The views of a scene show one set of named points, each view turned or mirrored, and shifted as a whole, with a little noise and some points left out.
(in the rows, 100 means zero)

Scene 1
View 1
(203): 104  110  96  90  105  109  90  98  110  78  95  114  130  83  103  102  102  89  83  82  94
(73): 94  96  111  98  93  83  100  97  113  101  121  88  132  87  80  104  109  67  78  92  118
(331): 110  104  98  109  93  104  93  92  131  93  115  87  130  88  90  98  115  82  85  87  119
(341): 88  108  119  112  92  75  104  103  111  112  126  88  109  87  61  93  112  61  84  93  122
(249): 91  116  94  89  115  114  91  89  115  80  93  127  138  83  102  100  101  94  76  81  95
(337): 91  61  105  72  77  117  94  89  93  92  99  128  121  112  90  109  91  86  88  101  107
(126): 98  107  106  108  93  94  93  93  116  104  111  99  135  81  79  100  108  71  87  87  111
(294): 96  97  113  88  98  109  81  87  96  106  117  121  153  79  96  106  111  52  92  88  90
(91): 101  97  102  93  98  99  91  90  117  91  112  97  148  84  98  108  108  75  79  90  109
(209): 97  85  111  83  85  116  84  93  87  98  103  131  121  97  89  102  102  70  100  93  92
(291): 121  94  99  105  73  116  88  101  111  90  93  105  106  95  88  99  104  89  106  88  102
(71): 125  97  95  116  77  97  96  100  135  90  107  69  124  88  88  103  111  88  89  87  124
(67): 91  100  111  83  98  97  94  101  93  89  106  117  121  89  89  103  101  73  86  89  95
(29): 102  96  115  95  83  112  92  108  89  94  111  118  87  101  81  88  111  72  107  91  99
(222): 92  127  104  114  108  75  98  95  125  103  108  94  145  68  76  100  104  72  75  81  109
(83): 98  115  109  100  104  97  97  105  110  90  121  97  109  87  85  91  117  71  86  86  108
(150): 109  98  98  83  97  110  87  99  102  76  97  113  132  86  107  107  102  85  88  85  90
(248): 106  97  103  95  92  93  98  102  113  86  109  90  123  89  90  104  105  82  83  90  111
(44): 117  114  100  105  94  118  93  111  115  76  113  96  84  96  94  83  121  89  98  85  109
(36): 82  93  102  54  111  118  91  99  77  64  88  150  117  99  112  107  90  92  78  88  78
(193): 103  113  83  97  105  114  104  102  136  62  95  99  95  101  98  88  104  121  73  84  120
(172): 89  101  105  95  100  95  101  95  115  94  111  104  124  91  83  98  105  82  76  90  115
(152): 102  91  89  71  111  138  89  88  117  61  104  121  125  103  123  101  109  103  76  88  102
(139): 108  92  109  107  81  113  92  99  114  100  122  95  102  100  80  89  120  74  99  94  118
(166): 84  90  109  73  96  94  106  110  87  77  99  121  87  107  83  98  92  92  79  93  102
View 2
(341): 81  88  96  107  81  97  95  118  68  108  112  105  115  104  132  101  82  47  101  98  107
(193): 89  110  86  95  79  81  93  68  87  96  77  99  82  129  164  107  116  103  125  95  99
(337): 120  80  119  119  89  66  64  89  82  90  98  95  103  90  132  102  104  94  104  50  75
(172): 98  94  99  100  79  87  90  94  76  107  109  104  104  106  139  95  100  85  101  83  101
(139): 74  90  98  102  93  89  89  103  83  88  83  103  105  110  137  104  85  65  99  67  96
(83): 85  104  104  94  95  93  102  100  82  99  102  110  100  105  139  94  98  72  100  91  112
(291): 71  97  106  106  80  74  75  91  104  78  84  105  91  103  128  115  99  85  105  71  98
(91): 92  91  105  94  81  85  93  103  82  101  114  113  104  102  135  91  99  111  83  75  103
(71): 58  87  84  100  67  82  87  111  90  88  91  109  102  125  142  112  87  101  95  89  101
(294): 104  95  123  93  93  88  90  95  86  102  122  113  106  80  117  80  98  94  71  49  103
(126): 81  93  100  97  73  90  92  101  82  105  113  111  105  100  127  96  91  82  89  80  108
(150): 98  103  120  98  90  73  83  89  99  88  104  113  90  95  132  97  114  111  94  74  105
(166): 121  99  116  116  96  72  77  84  78  92  95  96  94  99  146  104  112  72  127  87  90
(152): 111  106  110  89  100  76  90  66  92  90  82  103  85  111  154  89  122  130  101  56  92
(222): 82  101  93  91  61  97  102  101  79  118  132  116  104  103  128  92  96  86  89  103  120
(203): 95  109  112  94  82  79  89  80  97  95  107  113  88  99  135  94  114  108  99  80  108
(249): 105  113  107  88  76  83  93  64  92  106  111  108  87  98  135  87  119  110  98  74  109
(36): 141  113  140  105  106  65  76  63  94  89  107  106  81  79  137  87  135  109  112  66  96
(331): 72  93  89  91  76  91  96  100  84  99  98  109  102  116  140  99  91  97  89  77  105
View 3
(36): 143  118  87  68  69  81  99  73  116  74  110  92  144  118  126  105  93  101  94  106  68
(331): 99  118  103  98  124  92  129  105  98  114  86  105  89  107  104  94  121  114  101  98  96
(166): 109  99  94  85  87  98  101  93  107  75  131  92  117  121  101  119  90  94  87  115  87
(337): 117  124  99  96  85  82  95  89  103  91  110  87  125  118  113  88  106  72  77  109  107
(249): 131  119  96  72  98  82  114  82  96  98  86  99  120  103  114  108  119  112  116  101  72
(203): 126  118  96  77  106  92  116  96  101  93  86  103  116  107  118  104  112  114  103  103  77
(193): 118  107  120  88  106  92  133  117  93  83  115  76  90  109  114  110  110  118  131  117  73
(126): 98  113  92  90  120  95  114  92  96  114  84  116  101  106  93  106  121  108  93  95  97
(341): 71  96  87  99  124  101  113  94  98  114  106  123  88  112  73  119  113  108  83  95  107
(139): 101  103  112  102  120  89  111  107  110  112  105  104  88  124  98  97  112  111  83  98  117
(294): 116  127  81  85  100  77  103  67  113  117  77  120  125  112  108  90  119  103  80  85  98
(150): 126  122  93  79  103  94  114  95  107  92  85  104  120  110  124  95  105  110  91  104  79
(71): 94  117  109  103  134  106  131  128  91  106  84  104  82  105  108  92  117  108  96  110  100
(29): 116  93  108  86  109  92  93  101  117  96  113  106  108  131  103  110  99  112  71  103  112
(248): 99  116  93  94  114  102  122  104  100  99  95  107  99  108  106  99  107  106  92  105  89
(73): 82  117  82  102  114  99  122  91  100  111  94  114  97  107  91  101  113  101  86  97  95
(222): 90  111  82  83  126  101  125  88  85  115  78  124  100  93  85  120  126  114  107  94  80
(44): 117  94  121  88  120  94  119  116  116  97  110  99  88  127  111  107  103  135  99  105  97
(291): 124  108  118  83  123  96  99  122  101  99  87  103  104  117  115  99  111  106  80  110  114
(209): 125  114  97  83  98  84  90  84  112  101  97  107  126  122  109  97  107  96  72  99  109
(172): 97  113  92  93  105  92  118  90  97  103  102  104  102  108  95  107  115  102  101  101  90
(91): 103  127  85  93  111  92  124  90  101  109  82  111  107  104  109  91  117  104  95  96  87
(67): 110  110  86  81  102  95  104  83  108  96  100  112  118  115  103  107  104  104  83  99  89
(83): 99  102  94  89  115  96  120  94  111  106  102  114  95  117  97  111  108  124  94  95  89
View 4
(71): 99  120  89  103  115  105  78  70  115  104  124  104  149  97  116  88  102  120  123  123  100
(172): 113  116  87  111  101  105  82  96  127  108  108  88  129  95  77  81  116  110  112  106  96
(152): 98  104  87  107  105  108  99  112  147  100  99  83  113  107  108  92  176  113  111  128  94
(166): 97  106  89  119  86  113  111  120  125  115  83  101  115  85  74  102  125  97  113  86  111
(29): 84  117  93  87  100  91  102  105  110  108  90  89  110  77  89  108  111  107  102  84  97
(294): 111  123  67  90  102  86  77  105  114  103  124  78  107  104  77  69  144  108  89  89  74
(67): 104  117  75  104  95  100  89  107  118  117  104  89  113  99  78  86  126  103  104  87  94
(83): 106  120  81  104  109  94  84  88  122  121  92  79  122  91  89  84  105  116  113  103  95
(249): 107  109  80  101  95  113  76  106  147  124  113  76  113  117  87  88  145  101  109  117  87
(203): 99  112  75  100  99  109  82  99  135  124  110  84  116  113  100  91  139  103  112  110  92
(91): 115  121  68  105  107  98  74  89  119  106  125  88  128  110  94  67  133  115  107  107  87
(248): 105  118  78  111  106  104  87  90  117  113  110  98  132  101  98  82  116  112  115  105  101
(193): 98  102  105  117  105  123  93  95  155  116  89  90  133  99  108  107  125  112  131  138  111
(331): 107  121  87  101  114  99  75  78  123  106  116  88  136  96  101  82  112  122  115  122  92
(337): 97  108  92  103  90  105  105  121  113  82  121  109  118  89  77  94  151  100  97  90  98
(291): 80  114  94  85  102  104  92  93  115  107  117  100  125  93  109  110  118  105  112  105  97
(44): 88  115  97  92  113  95  93  90  131  117  83  77  117  85  110  107  112  118  117  117  97
(209): 93  116  83  86  95  93  94  113  110  100  115  91  106  92  82  95  138  100  93  84  86
(341): 116  127  86  109  106  92  78  81  107  113  101  89  138  78  69  78  73  115  111  90  97
(139): 95  121  98  93  113  89  90  87  111  95  103  90  129  74  95  95  104  120  109  106  94
(36): 97  101  73  108  80  114  108  135  137  119  94  87  93  110  81  96  175  90  101  90  97
(73): 119  124  78  113  105  96  79  87  111  105  114  94  137  93  79  70  106  116  110  98  95

In a view up to two points have been moved. Name them for each view, in the order of its rows, or write none.
view 1 -> (294)
view 2 -> (166)
view 3 -> (291)
view 4 -> (91), (44)
